Points on a hilly landscape, in no order, each with its height.
A ball rolls from a point to the lowest of its 2 nearest points, and stops where none of them is lower. Distance is the straight distance between rows; heights are no part of it.
<61>: [130, 113, 85, 145, 129, 116, 141, 111, 169, 97, 137, 106, 159, 139, 146, 119, 139, 164, 128, 107, 151, 146, 133, 195, 132, 77, 111, 137]  (h 577)
<639>: [125, 107, 112, 140, 88, 173, 132, 113, 118, 84, 147, 79, 123, 182, 110, 129, 123, 120, 156, 142, 115, 119, 76, 132, 144, 130, 97, 131]  (h 659)
<438>: [45, 145, 75, 137, 106, 135, 129, 168, 155, 175, 121, 112, 143, 189, 152, 90, 136, 117, 89, 161, 90, 125, 159, 109, 158, 108, 130, 118]  (h 466)
<383>: [137, 151, 88, 159, 133, 128, 108, 173, 159, 97, 109, 127, 122, 157, 127, 76, 142, 147, 130, 87, 150, 137, 178, 174, 127, 119, 106, 136]  (h 279)
<729>: [178, 95, 141, 124, 134, 126, 89, 166, 146, 113, 145, 147, 101, 129, 111, 165, 123, 148, 148, 157, 165, 151, 150, 115, 165, 126, 159, 153]  (h 440)
<749>: [94, 128, 132, 117, 159, 114, 98, 156, 171, 159, 134, 142, 109, 157, 149, 91, 185, 114, 170, 138, 102, 144, 208, 74, 100, 93, 161, 170]  (h 458)
<291>: [173, 110, 110, 166, 79, 186, 91, 139, 216, 108, 120, 135, 128, 149, 148, 143, 127, 144, 126, 121, 81, 153, 138, 155, 149, 119, 101, 149]  (h 493)
<237>: [32, 163, 143, 151, 92, 122, 125, 137, 93, 146, 136, 142, 128, 137, 180, 113, 132, 110, 131, 168, 82, 114, 114, 78, 108, 186, 135, 159]  (h 635)
<929>: [195, 104, 160, 134, 113, 147, 132, 69, 136, 130, 116, 146, 175, 92, 135, 192, 103, 144, 109, 141, 147, 151, 85, 126, 158, 136, 96, 132]  (h 512)
<1378>: [190, 104, 147, 137, 138, 134, 126, 89, 168, 92, 164, 136, 123, 121, 133, 162, 115, 191, 77, 95, 145, 167, 92, 146, 175, 90, 138, 160]  (h 537)
<1458>: [52, 151, 145, 137, 111, 107, 123, 152, 119, 151, 160, 133, 112, 157, 154, 118, 152, 109, 163, 156, 108, 140, 133, 62, 97, 142, 156, 171]  (h 627)
<1221>: [150, 117, 162, 104, 151, 95, 115, 119, 130, 165, 140, 154, 112, 121, 109, 138, 112, 157, 87, 113, 165, 150, 132, 111, 177, 100, 188, 127]  (h 225)
<351>: [127, 163, 198, 149, 98, 119, 138, 114, 96, 124, 156, 190, 116, 167, 120, 89, 156, 163, 167, 82, 139, 174, 144, 129, 101, 149, 130, 145]  (h 342)
<15>: [139, 99, 152, 129, 112, 106, 115, 105, 135, 76, 173, 136, 134, 159, 122, 138, 125, 172, 206, 117, 173, 179, 117, 182, 111, 148, 119, 142]  (h 610)
<769>: [118, 126, 116, 120, 147, 158, 156, 93, 142, 129, 118, 77, 144, 143, 121, 127, 146, 137, 110, 114, 120, 116, 137, 143, 108, 66, 141, 133]  (h 597)
<1544>: [114, 136, 86, 112, 155, 85, 98, 123, 172, 165, 102, 136, 138, 137, 148, 112, 119, 120, 118, 102, 131, 116, 164, 155, 181, 151, 151, 84]  (h 533)
<431>: [146, 135, 116, 150, 131, 100, 108, 130, 149, 132, 139, 107, 104, 85, 125, 141, 97, 115, 121, 104, 117, 128, 107, 158, 146, 179, 126, 90]  (h 376)
<981>: [136, 131, 167, 123, 172, 115, 117, 144, 144, 121, 158, 119, 84, 84, 93, 98, 168, 103, 195, 92, 106, 133, 133, 127, 61, 97, 135, 127]  (h 289)
<293>: [107, 151, 139, 141, 106, 119, 156, 146, 77, 158, 137, 139, 151, 155, 124, 85, 166, 121, 115, 126, 102, 128, 134, 99, 95, 115, 102, 128]  (h 333)
<1362>: [24, 147, 101, 123, 104, 102, 134, 120, 137, 135, 133, 111, 144, 182, 167, 98, 154, 121, 158, 126, 92, 160, 139, 126, 114, 124, 108, 128]  (h 611)
<382>: [183, 104, 144, 130, 124, 151, 169, 145, 74, 142, 167, 143, 141, 115, 103, 179, 103, 147, 54, 140, 138, 138, 66, 111, 160, 93, 144, 145]  (h 571)
<996>: [87, 121, 142, 122, 118, 148, 154, 124, 54, 128, 126, 117, 162, 165, 102, 113, 170, 99, 162, 135, 112, 109, 147, 78, 93, 131, 97, 137]  (h 326)
<300>: [139, 167, 143, 149, 157, 113, 144, 129, 132, 79, 146, 140, 103, 57, 170, 141, 113, 141, 138, 117, 142, 129, 86, 149, 94, 143, 108, 157]  (h 315)
<67>: [116, 169, 169, 136, 114, 161, 143, 128, 82, 119, 108, 178, 125, 116, 165, 141, 122, 146, 131, 131, 142, 124, 119, 94, 111, 176, 127, 165]  (h 290)
<168>: [147, 109, 129, 145, 102, 178, 171, 109, 24, 127, 79, 147, 164, 133, 110, 165, 95, 112, 102, 174, 129, 94, 91, 112, 116, 146, 62, 124]  (h 615)
<1219>: [134, 154, 138, 145, 143, 143, 168, 118, 130, 97, 144, 103, 95, 92, 128, 117, 161, 133, 150, 102, 114, 132, 98, 142, 69, 76, 117, 162]  (h 698)
<746>: [105, 104, 95, 130, 123, 127, 143, 89, 137, 147, 110, 84, 162, 138, 132, 137, 125, 123, 114, 143, 110, 106, 127, 159, 143, 108, 111, 91]  (h 623)
<1509>: [110, 110, 155, 114, 110, 119, 135, 49, 149, 91, 152, 130, 137, 156, 139, 152, 135, 190, 175, 103, 169, 186, 104, 168, 114, 121, 132, 141]  (h 601)
<1408>: [87, 139, 78, 131, 147, 81, 84, 188, 107, 129, 141, 105, 111, 169, 86, 84, 131, 103, 164, 115, 134, 126, 151, 147, 149, 135, 129, 111]  (h 373)
<1102>: [161, 141, 140, 151, 128, 160, 153, 178, 76, 87, 147, 165, 106, 108, 123, 145, 123, 133, 143, 163, 133, 136, 102, 101, 89, 131, 98, 182]  (h 200)
<535>: [87, 146, 85, 138, 109, 131, 98, 156, 158, 140, 86, 122, 145, 162, 134, 86, 148, 107, 141, 123, 100, 124, 193, 143, 142, 153, 112, 102]  (h 418)
<1216>: [134, 126, 100, 142, 122, 94, 112, 164, 133, 134, 138, 110, 101, 123, 106, 83, 120, 108, 137, 102, 116, 125, 120, 165, 141, 131, 119, 92]  (h 349)
<415>: [145, 127, 138, 117, 156, 106, 129, 75, 149, 110, 133, 99, 117, 77, 117, 139, 97, 138, 112, 100, 144, 122, 88, 165, 141, 143, 132, 81]  (h 401)
<537>: [129, 156, 120, 137, 139, 135, 108, 127, 177, 177, 93, 153, 124, 160, 142, 66, 151, 104, 149, 79, 97, 117, 199, 124, 117, 143, 115, 96]  (h 444)
<530>: [77, 137, 71, 152, 102, 117, 85, 200, 139, 113, 118, 125, 114, 185, 115, 79, 132, 107, 172, 132, 112, 132, 173, 143, 165, 180, 93, 113]  (h 395)
<456>: [144, 155, 148, 98, 142, 140, 90, 123, 138, 86, 114, 136, 107, 109, 148, 157, 92, 145, 113, 122, 153, 119, 126, 141, 181, 202, 126, 137]  (h 419)
<1235>: [200, 104, 186, 138, 107, 123, 126, 166, 91, 141, 163, 185, 115, 116, 90, 154, 116, 140, 129, 151, 149, 161, 121, 98, 135, 141, 129, 128]  (h 538)
<862>: [85, 126, 108, 125, 129, 84, 131, 121, 111, 165, 90, 129, 183, 97, 159, 133, 129, 89, 128, 154, 110, 98, 144, 137, 126, 172, 100, 76]  (h 183)
<574>: [62, 156, 107, 134, 131, 113, 152, 102, 90, 96, 133, 106, 112, 125, 158, 121, 108, 120, 112, 121, 130, 115, 82, 145, 145, 144, 131, 135]  (h 643)
<660>: [112, 111, 101, 113, 185, 73, 125, 134, 144, 157, 113, 120, 150, 100, 130, 131, 147, 137, 101, 134, 163, 105, 153, 154, 137, 88, 169, 103]  (h 375)
<1056>: [151, 130, 159, 115, 139, 96, 94, 139, 150, 110, 147, 157, 75, 133, 118, 109, 116, 145, 173, 112, 146, 143, 149, 123, 148, 132, 178, 140]  (h 402)
<601>: [83, 126, 85, 127, 102, 152, 96, 166, 159, 140, 85, 94, 145, 124, 145, 133, 126, 73, 142, 214, 72, 90, 157, 88, 138, 174, 112, 123]  (h 282)
<1467>: [173, 101, 103, 158, 99, 158, 90, 137, 199, 91, 152, 104, 97, 109, 131, 124, 121, 120, 140, 131, 114, 137, 116, 157, 135, 132, 120, 124]  (h 452)
<664>: [81, 163, 141, 65, 158, 115, 139, 81, 112, 133, 91, 96, 135, 138, 144, 109, 136, 115, 140, 108, 140, 100, 136, 149, 122, 144, 139, 82]  (h 588)
<1229>: [111, 102, 109, 141, 74, 175, 158, 103, 125, 162, 134, 84, 132, 179, 107, 105, 153, 92, 120, 106, 47, 126, 111, 100, 131, 101, 117, 100]  (h 680)
<1422>: [150, 98, 108, 137, 68, 165, 139, 117, 131, 123, 134, 94, 124, 172, 105, 139, 111, 113, 108, 122, 88, 133, 99, 111, 151, 131, 122, 105]  (h 670)
<587>: [130, 120, 126, 149, 107, 157, 161, 123, 115, 114, 163, 96, 95, 100, 125, 126, 135, 103, 128, 110, 86, 108, 61, 130, 108, 110, 116, 138]  (h 691)
<1112>: [123, 156, 89, 129, 135, 158, 97, 155, 144, 85, 82, 91, 122, 94, 142, 114, 121, 98, 157, 150, 122, 89, 158, 144, 127, 162, 103, 130]  (h 341)
<1130>: [84, 158, 124, 105, 119, 115, 124, 88, 137, 123, 79, 131, 154, 156, 161, 139, 106, 139, 115, 108, 146, 109, 130, 161, 188, 177, 128, 100]  (h 565)
<640>: [106, 128, 122, 154, 123, 88, 116, 122, 152, 114, 132, 143, 128, 80, 156, 159, 110, 123, 193, 163, 129, 147, 126, 145, 94, 180, 96, 104]  (h 431)
<223>: [143, 128, 137, 119, 140, 87, 92, 126, 160, 112, 144, 125, 116, 65, 134, 180, 100, 116, 176, 157, 157, 139, 126, 149, 112, 188, 138, 125]  (h 400)
<1257>: [146, 123, 110, 132, 161, 118, 109, 202, 93, 138, 118, 107, 125, 148, 61, 77, 153, 118, 137, 112, 148, 100, 172, 119, 115, 97, 109, 105]  (h 369)
<103>: [118, 118, 131, 164, 97, 138, 158, 114, 100, 158, 159, 102, 94, 137, 107, 107, 132, 84, 122, 102, 51, 118, 64, 111, 122, 132, 131, 88]  (h 686)
<687>: [55, 148, 81, 164, 90, 120, 154, 133, 162, 131, 106, 132, 177, 150, 186, 108, 143, 145, 88, 120, 100, 171, 135, 151, 137, 106, 99, 146]  (h 602)
<728>: [120, 151, 134, 133, 136, 121, 159, 129, 81, 154, 71, 166, 172, 75, 176, 133, 137, 114, 90, 137, 111, 83, 109, 113, 93, 124, 96, 113]  (h 173)
<616>: [131, 124, 87, 154, 78, 160, 103, 122, 198, 124, 99, 128, 149, 163, 158, 117, 111, 131, 103, 115, 92, 145, 133, 146, 195, 147, 113, 110]  (h 525)
<393>: [95, 138, 136, 103, 146, 87, 157, 96, 68, 175, 87, 165, 162, 104, 148, 129, 123, 100, 104, 150, 114, 91, 109, 115, 94, 158, 105, 53]  (h 139)
<1352>: [109, 99, 157, 90, 166, 113, 130, 115, 112, 132, 142, 129, 168, 113, 106, 156, 150, 119, 177, 177, 171, 126, 173, 114, 79, 106, 146, 129]  (h 59)
<671>: [110, 107, 124, 144, 107, 131, 126, 71, 159, 104, 131, 107, 160, 107, 158, 182, 109, 126, 173, 168, 116, 134, 101, 140, 87, 156, 93, 118]  (h 457)
<800>: [183, 119, 133, 133, 140, 145, 156, 131, 91, 96, 174, 132, 121, 104, 110, 161, 140, 142, 166, 160, 163, 133, 81, 134, 85, 119, 110, 164]  (h 146)
<176>: [171, 152, 163, 124, 134, 180, 134, 159, 96, 60, 157, 152, 57, 95, 116, 143, 116, 144, 167, 145, 159, 137, 87, 122, 110, 157, 142, 202]  (h 236)
<818>: [57, 163, 153, 121, 131, 102, 130, 113, 133, 132, 151, 121, 113, 154, 148, 96, 151, 114, 175, 117, 129, 143, 147, 115, 109, 144, 153, 147]  (h 619)
<364>: [171, 137, 124, 143, 140, 95, 99, 186, 129, 144, 178, 142, 63, 103, 107, 130, 106, 139, 58, 104, 104, 135, 100, 108, 166, 126, 180, 142]  (h 255)
<810>: [133, 126, 177, 107, 131, 147, 152, 62, 163, 99, 134, 124, 117, 113, 146, 136, 131, 176, 161, 110, 141, 164, 109, 143, 93, 105, 163, 153]  (h 592)
<1252>: [164, 130, 156, 149, 103, 131, 144, 146, 91, 101, 148, 157, 102, 145, 117, 96, 153, 171, 136, 94, 159, 164, 127, 136, 99, 106, 116, 156]  (h 359)
<775>: [148, 137, 172, 88, 109, 178, 106, 131, 141, 141, 93, 150, 114, 161, 146, 148, 122, 152, 109, 152, 139, 126, 171, 66, 155, 138, 172, 185]  (h 608)
<1271>: [181, 81, 141, 138, 110, 96, 92, 146, 173, 168, 155, 176, 101, 147, 115, 153, 120, 135, 147, 151, 137, 170, 152, 108, 165, 138, 157, 123]  (h 486)
<440>: [122, 113, 139, 145, 99, 146, 183, 114, 60, 131, 116, 138, 193, 152, 125, 157, 108, 146, 138, 159, 149, 131, 112, 141, 105, 146, 64, 129]  (h 604)
<1082>: [149, 113, 105, 159, 134, 94, 116, 187, 138, 107, 135, 149, 132, 135, 100, 111, 131, 159, 140, 99, 175, 135, 164, 181, 132, 114, 97, 114]  (h 314)
<827>: [82, 152, 115, 93, 165, 129, 108, 150, 155, 146, 101, 113, 130, 159, 145, 88, 170, 81, 143, 136, 117, 100, 214, 86, 101, 115, 140, 157]  (h 488)
<1045>: [147, 94, 104, 166, 118, 102, 156, 169, 74, 123, 139, 144, 149, 96, 105, 143, 119, 117, 115, 138, 144, 106, 98, 145, 119, 128, 85, 113]  (h 140)
<1244>: [68, 126, 81, 127, 118, 146, 103, 159, 163, 150, 120, 78, 114, 158, 121, 125, 124, 73, 154, 165, 56, 99, 139, 94, 152, 155, 131, 110]  (h 207)
<877>: [114, 171, 165, 118, 119, 141, 150, 157, 41, 138, 115, 149, 123, 176, 95, 68, 151, 128, 125, 94, 117, 124, 123, 93, 84, 127, 112, 120]  (h 347)
<719>: [134, 116, 166, 101, 162, 114, 149, 130, 63, 140, 143, 144, 144, 103, 74, 132, 152, 101, 171, 149, 140, 121, 151, 101, 69, 127, 125, 107]  (h 145)
<621>: [42, 151, 119, 134, 115, 99, 163, 93, 136, 167, 101, 129, 156, 150, 181, 116, 145, 131, 98, 112, 95, 141, 138, 148, 121, 119, 140, 127]  (h 606)
<805>: [130, 139, 122, 107, 138, 131, 131, 82, 117, 116, 85, 103, 137, 85, 124, 123, 102, 125, 105, 105, 125, 82, 97, 179, 132, 161, 92, 65]  (h 422)
<245>: [100, 163, 206, 122, 97, 118, 160, 107, 89, 153, 123, 183, 128, 168, 158, 76, 158, 138, 140, 96, 114, 155, 138, 102, 104, 169, 138, 137]  (h 330)
<792>: [115, 79, 124, 157, 56, 164, 167, 75, 100, 118, 136, 132, 181, 176, 116, 167, 112, 143, 131, 172, 121, 164, 88, 142, 124, 150, 75, 107]  (h 591)
<1312>: [112, 129, 83, 138, 127, 143, 158, 110, 143, 104, 134, 74, 152, 151, 134, 98, 128, 159, 106, 83, 130, 122, 95, 193, 121, 46, 126, 121]  (h 586)
<1337>: [163, 123, 122, 146, 147, 121, 138, 149, 129, 142, 103, 142, 173, 83, 138, 140, 156, 119, 103, 140, 132, 136, 179, 129, 92, 89, 106, 139]  (h 150)
<17>: [172, 119, 177, 86, 175, 121, 109, 145, 129, 158, 110, 164, 97, 106, 89, 120, 112, 132, 114, 127, 156, 123, 151, 92, 147, 138, 209, 109]  (h 169)
<1496>: [170, 136, 134, 99, 143, 151, 86, 117, 169, 97, 122, 120, 104, 115, 149, 169, 87, 154, 95, 126, 167, 105, 136, 134, 189, 140, 159, 167]  (h 462)
<1365>: [163, 84, 117, 113, 151, 156, 148, 83, 145, 89, 174, 68, 112, 112, 90, 155, 115, 149, 129, 126, 147, 125, 56, 166, 137, 89, 131, 120]  (h 358)
<1318>: [152, 97, 141, 131, 134, 124, 157, 126, 79, 110, 161, 130, 134, 120, 75, 138, 124, 144, 148, 153, 182, 124, 93, 142, 109, 120, 106, 109]  (h 64)
<177>: [130, 135, 56, 120, 139, 110, 95, 147, 145, 166, 112, 108, 123, 172, 130, 99, 97, 131, 108, 124, 137, 104, 175, 130, 186, 118, 167, 97]  (h 513)
<359>: [170, 110, 128, 108, 144, 140, 96, 127, 145, 72, 172, 139, 125, 119, 133, 191, 89, 158, 70, 123, 162, 151, 83, 135, 198, 133, 137, 166]  (h 507)
<96>: [123, 150, 110, 129, 145, 153, 117, 111, 190, 100, 135, 79, 82, 141, 138, 96, 140, 139, 135, 73, 104, 113, 112, 150, 123, 73, 170, 150]  (h 196)
<1555>: [184, 105, 153, 85, 154, 135, 107, 177, 98, 156, 131, 142, 94, 134, 67, 126, 132, 122, 123, 150, 165, 113, 169, 94, 135, 116, 172, 121]  (h 240)
<493>: [135, 132, 112, 156, 100, 128, 118, 102, 156, 127, 141, 126, 139, 155, 153, 128, 104, 147, 75, 91, 113, 139, 106, 150, 182, 125, 139, 134]  (h 545)
<1502>: [133, 108, 173, 107, 183, 111, 143, 128, 72, 125, 134, 117, 126, 114, 54, 125, 122, 127, 176, 141, 184, 120, 116, 141, 103, 138, 141, 89]  (h 127)
<1639>: [187, 105, 173, 91, 117, 164, 145, 66, 141, 154, 103, 155, 146, 116, 115, 152, 106, 151, 98, 122, 139, 134, 131, 122, 166, 127, 135, 112]  (h 542)
<1407>: [150, 132, 104, 131, 150, 132, 104, 176, 125, 100, 115, 130, 134, 83, 129, 166, 127, 121, 103, 145, 158, 125, 159, 132, 119, 108, 118, 160]  (h 227)
<1117>: [133, 124, 151, 107, 144, 142, 156, 99, 86, 149, 109, 111, 151, 129, 114, 110, 138, 139, 100, 105, 134, 110, 116, 128, 115, 91, 145, 99]  (h 603)
<782>: [101, 124, 76, 147, 115, 136, 118, 127, 187, 111, 106, 118, 182, 155, 169, 140, 141, 159, 106, 128, 140, 171, 157, 175, 138, 96, 83, 147]  (h 590)
<173>: [156, 129, 147, 134, 132, 127, 107, 129, 122, 98, 155, 127, 75, 162, 100, 109, 120, 161, 139, 69, 163, 159, 117, 150, 138, 132, 149, 136]  (h 378)
<1532>: [163, 110, 169, 80, 119, 171, 150, 121, 95, 161, 112, 150, 130, 168, 95, 143, 135, 140, 98, 164, 139, 134, 158, 68, 145, 115, 173, 143]  (h 582)
<116>: [106, 85, 132, 121, 116, 132, 140, 149, 110, 146, 127, 114, 162, 171, 104, 109, 179, 86, 133, 171, 118, 142, 183, 92, 92, 121, 88, 148]  (h 267)
<1234>: [122, 142, 88, 78, 160, 144, 94, 157, 143, 160, 106, 104, 125, 133, 111, 116, 143, 76, 128, 143, 116, 82, 185, 87, 129, 120, 161, 108]  (h 522)
<673>: [159, 113, 160, 130, 118, 163, 158, 41, 143, 102, 135, 122, 159, 101, 149, 195, 105, 143, 144, 146, 137, 140, 80, 136, 106, 144, 105, 119]  (h 485)
<1443>: [187, 126, 134, 121, 160, 129, 102, 144, 188, 139, 146, 116, 63, 96, 113, 124, 92, 136, 67, 78, 108, 123, 121, 134, 168, 109, 196, 128]  (h 203)
<1492>: [121, 125, 145, 133, 89, 149, 160, 61, 142, 137, 121, 138, 179, 155, 152, 120, 156, 142, 121, 104, 108, 159, 137, 125, 100, 108, 107, 116]  (h 572)
<1110>: [101, 160, 103, 135, 137, 105, 150, 136, 111, 160, 90, 133, 195, 100, 178, 129, 155, 103, 87, 136, 117, 114, 170, 120, 83, 102, 107, 127]  (h 206)
<303>: [124, 125, 108, 121, 157, 98, 133, 118, 103, 139, 95, 124, 163, 69, 139, 176, 114, 94, 117, 185, 148, 94, 130, 131, 119, 145, 105, 103]  (h 239)
<973>: [142, 135, 129, 131, 146, 154, 197, 109, 32, 125, 84, 175, 135, 100, 97, 155, 101, 119, 100, 163, 122, 70, 49, 95, 111, 135, 61, 116]  (h 620)
<195>: [139, 120, 110, 117, 176, 54, 121, 142, 140, 187, 136, 145, 146, 95, 98, 116, 135, 108, 118, 118, 141, 106, 157, 138, 119, 105, 144, 72]  (h 352)
<991>: [157, 148, 113, 121, 171, 125, 128, 153, 112, 85, 141, 107, 79, 81, 129, 142, 97, 131, 74, 116, 138, 100, 75, 143, 142, 136, 139, 157]  (h 254)
<503>: [109, 85, 88, 143, 109, 126, 118, 116, 182, 140, 100, 108, 186, 132, 149, 152, 137, 125, 120, 155, 120, 157, 148, 152, 129, 99, 110, 111]  (h 607)
<542>: [154, 138, 140, 138, 139, 82, 127, 168, 103, 107, 134, 178, 135, 121, 118, 114, 131, 178, 149, 117, 193, 174, 161, 157, 107, 116, 110, 146]  (h 340)
<1022>: [130, 98, 110, 139, 100, 127, 125, 91, 148, 102, 137, 112, 165, 159, 148, 158, 111, 168, 104, 119, 147, 151, 106, 185, 174, 119, 119, 123]  (h 561)
<396>: [136, 104, 126, 138, 106, 135, 116, 71, 219, 186, 119, 162, 148, 182, 154, 123, 128, 144, 141, 137, 100, 167, 200, 127, 153, 115, 135, 108]  (h 502)
<1290>: [148, 146, 118, 114, 132, 160, 129, 123, 165, 152, 135, 94, 73, 137, 119, 99, 109, 133, 85, 78, 100, 121, 104, 124, 140, 91, 181, 113]  (h 148)
<1081>: [127, 92, 105, 141, 102, 104, 105, 133, 129, 86, 174, 115, 108, 158, 89, 135, 123, 133, 196, 131, 149, 149, 112, 182, 133, 156, 113, 99]  (h 622)
<413>: [142, 146, 125, 109, 151, 151, 116, 120, 125, 112, 80, 104, 125, 69, 142, 161, 104, 98, 147, 156, 128, 86, 128, 134, 113, 177, 120, 123]  (h 296)
<844>: [120, 91, 83, 111, 187, 98, 124, 144, 142, 168, 112, 109, 157, 140, 117, 113, 157, 112, 131, 148, 153, 100, 208, 122, 121, 68, 150, 126]  (h 405)
<1314>: [164, 166, 167, 123, 138, 171, 102, 155, 117, 105, 110, 171, 126, 62, 150, 187, 90, 118, 120, 165, 143, 115, 128, 94, 138, 194, 118, 168]  (h 353)
<1253>: [158, 160, 172, 94, 149, 142, 119, 123, 92, 110, 105, 158, 116, 72, 138, 156, 79, 136, 102, 131, 163, 110, 107, 112, 151, 191, 134, 143]  (h 387)
<1598>: [140, 147, 111, 153, 129, 100, 130, 176, 105, 129, 166, 131, 85, 90, 132, 122, 83, 133, 67, 94, 110, 111, 74, 136, 161, 116, 137, 132]  (h 224)
<164>: [108, 118, 101, 122, 130, 91, 114, 81, 167, 159, 101, 143, 183, 133, 154, 149, 109, 132, 122, 121, 157, 128, 151, 160, 174, 163, 131, 69]  (h 550)
<718>: [183, 102, 121, 117, 131, 157, 94, 195, 83, 113, 114, 117, 120, 148, 42, 120, 137, 115, 138, 143, 154, 112, 178, 98, 125, 95, 118, 142]  (h 318)
<1548>: [112, 161, 158, 108, 176, 92, 140, 137, 115, 134, 146, 112, 80, 102, 102, 94, 141, 115, 161, 83, 124, 132, 91, 136, 97, 125, 168, 105]  (h 312)
<979>: [164, 115, 175, 78, 138, 167, 148, 73, 133, 177, 104, 145, 111, 126, 119, 150, 131, 143, 77, 145, 134, 124, 135, 88, 164, 113, 205, 112]  (h 562)
<1013>: [129, 141, 158, 108, 141, 167, 111, 156, 125, 108, 140, 117, 95, 118, 97, 106, 164, 108, 181, 115, 124, 124, 164, 93, 98, 115, 141, 158]  (h 242)
<1642>: [101, 140, 105, 108, 116, 156, 135, 112, 101, 77, 128, 84, 111, 167, 117, 112, 112, 138, 128, 119, 134, 104, 92, 153, 152, 128, 144, 146]  (h 648)
<1068>: [124, 121, 106, 137, 133, 132, 107, 101, 210, 162, 89, 171, 153, 172, 151, 75, 150, 134, 155, 114, 110, 142, 215, 124, 128, 114, 102, 121]  (h 469)
<1504>: [59, 160, 99, 150, 116, 126, 95, 194, 138, 125, 129, 102, 99, 128, 143, 103, 135, 74, 144, 150, 65, 99, 136, 88, 113, 153, 139, 143]  (h 132)
<1146>: [158, 121, 153, 129, 117, 142, 172, 92, 111, 145, 156, 134, 122, 111, 130, 146, 112, 142, 78, 106, 135, 146, 66, 126, 133, 104, 148, 148]  (h 560)
<801>: [78, 148, 121, 140, 133, 136, 111, 186, 114, 91, 148, 104, 95, 146, 116, 100, 161, 94, 180, 128, 98, 112, 120, 90, 93, 117, 120, 162]  (h 184)
<1109>: [160, 110, 167, 124, 111, 78, 119, 149, 109, 170, 169, 193, 116, 138, 81, 136, 122, 148, 146, 117, 155, 167, 138, 108, 154, 146, 153, 101]  (h 519)
<401>: [137, 93, 112, 163, 69, 175, 159, 98, 122, 131, 125, 116, 191, 160, 137, 168, 122, 150, 90, 145, 108, 152, 94, 149, 131, 97, 76, 132]  (h 576)
<902>: [144, 119, 83, 169, 88, 103, 126, 182, 101, 122, 145, 120, 124, 106, 132, 147, 111, 113, 85, 138, 97, 124, 89, 129, 141, 135, 105, 128]  (h 189)
<551>: [154, 170, 127, 151, 160, 141, 133, 146, 151, 69, 151, 129, 86, 50, 157, 137, 103, 139, 97, 88, 108, 104, 48, 130, 128, 141, 90, 164]  (h 288)
<1617>: [98, 128, 121, 92, 118, 133, 131, 55, 119, 114, 83, 91, 150, 142, 127, 133, 116, 117, 140, 123, 152, 83, 120, 161, 157, 176, 137, 78]  (h 578)
<470>: [44, 176, 133, 156, 112, 100, 142, 115, 102, 123, 122, 144, 120, 109, 192, 111, 105, 133, 131, 132, 96, 109, 71, 121, 124, 169, 121, 148]  (h 639)
<1446>: [116, 154, 114, 130, 130, 136, 107, 142, 176, 90, 121, 100, 99, 153, 140, 78, 149, 140, 165, 87, 132, 128, 160, 166, 109, 102, 136, 163]  (h 241)
<1100>: [163, 131, 179, 132, 129, 129, 120, 94, 136, 113, 143, 147, 106, 75, 120, 167, 108, 126, 167, 152, 131, 150, 114, 116, 91, 164, 140, 142]  (h 360)
<1094>: [208, 101, 162, 129, 118, 150, 153, 157, 68, 127, 159, 172, 122, 93, 87, 172, 114, 128, 91, 162, 153, 139, 87, 87, 123, 127, 138, 166]  (h 557)
<363>: [109, 165, 169, 74, 162, 135, 183, 77, 71, 141, 109, 114, 127, 132, 107, 87, 135, 133, 124, 103, 120, 98, 89, 136, 111, 132, 139, 78]  (h 596)
<129>: [78, 136, 65, 147, 131, 98, 113, 151, 171, 164, 111, 121, 158, 145, 154, 93, 159, 103, 101, 140, 86, 116, 188, 135, 122, 108, 106, 109]  (h 442)
<667>: [140, 98, 130, 162, 67, 173, 157, 101, 140, 165, 118, 147, 171, 155, 151, 129, 149, 128, 95, 125, 69, 170, 131, 106, 140, 117, 93, 124]  (h 559)
<265>: [114, 107, 106, 131, 161, 106, 115, 181, 135, 151, 139, 106, 135, 151, 85, 93, 177, 86, 158, 124, 119, 118, 190, 109, 99, 82, 124, 121]  (h 404)
<505>: [99, 154, 159, 128, 109, 121, 156, 110, 95, 161, 104, 169, 142, 150, 162, 111, 143, 125, 130, 140, 133, 125, 148, 93, 102, 145, 119, 128]  (h 313)
<527>: [164, 93, 140, 95, 148, 98, 114, 112, 153, 137, 141, 116, 119, 123, 100, 147, 106, 144, 100, 118, 187, 128, 116, 165, 169, 86, 158, 114]  (h 275)
<618>: [142, 131, 143, 136, 119, 121, 141, 113, 135, 111, 179, 142, 117, 119, 164, 159, 126, 164, 78, 109, 142, 166, 81, 130, 157, 80, 160, 177]  (h 549)
<362>: [149, 141, 122, 134, 144, 114, 79, 180, 120, 102, 117, 157, 150, 68, 163, 186, 108, 122, 127, 168, 162, 133, 147, 124, 141, 166, 114, 166]  (h 294)
<721>: [128, 184, 158, 133, 115, 166, 123, 155, 99, 88, 141, 152, 74, 113, 162, 117, 116, 158, 138, 125, 144, 125, 109, 113, 112, 161, 137, 207]  (h 266)
<932>: [114, 123, 140, 116, 169, 64, 119, 150, 119, 182, 145, 123, 108, 104, 104, 104, 141, 92, 156, 104, 120, 112, 105, 112, 108, 134, 157, 57]  (h 328)
<649>: [122, 152, 164, 115, 117, 142, 140, 53, 162, 127, 102, 141, 146, 132, 162, 106, 144, 178, 130, 73, 134, 163, 138, 134, 115, 124, 138, 157]  (h 583)
<399>: [121, 106, 140, 111, 147, 111, 128, 152, 112, 131, 123, 137, 171, 159, 110, 124, 169, 109, 168, 184, 163, 142, 205, 117, 76, 98, 103, 155]  (h 172)
<776>: [157, 95, 141, 144, 72, 148, 120, 85, 176, 179, 124, 173, 149, 163, 150, 145, 128, 142, 98, 132, 102, 164, 167, 99, 170, 128, 125, 123]  (h 536)
<1379>: [145, 155, 170, 140, 126, 133, 167, 104, 126, 123, 149, 154, 87, 48, 157, 154, 126, 125, 126, 124, 103, 127, 71, 112, 101, 150, 143, 134]  (h 332)
<1470>: [151, 74, 123, 127, 141, 104, 140, 127, 138, 116, 175, 92, 109, 131, 102, 128, 120, 157, 112, 108, 154, 125, 91, 163, 136, 74, 163, 129]  (h 317)
<388>: [68, 115, 136, 122, 192, 84, 101, 161, 137, 160, 153, 109, 114, 139, 109, 100, 186, 102, 183, 120, 121, 131, 171, 68, 100, 86, 155, 155]  (h 433)
<292>: [93, 136, 83, 125, 141, 116, 111, 159, 150, 170, 126, 105, 115, 177, 143, 110, 130, 118, 91, 136, 99, 114, 171, 99, 161, 81, 177, 146]  (h 489)
<586>: [131, 102, 91, 146, 104, 134, 105, 139, 166, 124, 145, 84, 101, 107, 136, 133, 109, 96, 144, 148, 93, 116, 90, 131, 148, 160, 134, 113]  (h 411)
<317>: [109, 140, 77, 134, 109, 159, 115, 171, 111, 93, 77, 96, 128, 124, 131, 136, 122, 78, 137, 198, 98, 72, 123, 131, 130, 164, 85, 125]  (h 339)

For each start below, name the point where the ball stops.
<1544> => <1216>
<844> => <1504>
<587> => <61>
<1146> => <1337>
<1509> => <1216>
<775> => <1598>
<1532> => <1598>

Call two points neighbours if one is among the 2 nearest of the other. Go from one point of each pair to the other, from neighbour to neighbour, staying as low as possible. Name the highest point that can't be avoided.
<1504> / <393> => <1112>
<17> / <1290> => <382>
<17> / <393> => <844>
<393> / <1337> => <1110>
<1290> / <1318> => <364>
<1216> / <17> => <415>
<1318> / <1352> => <719>
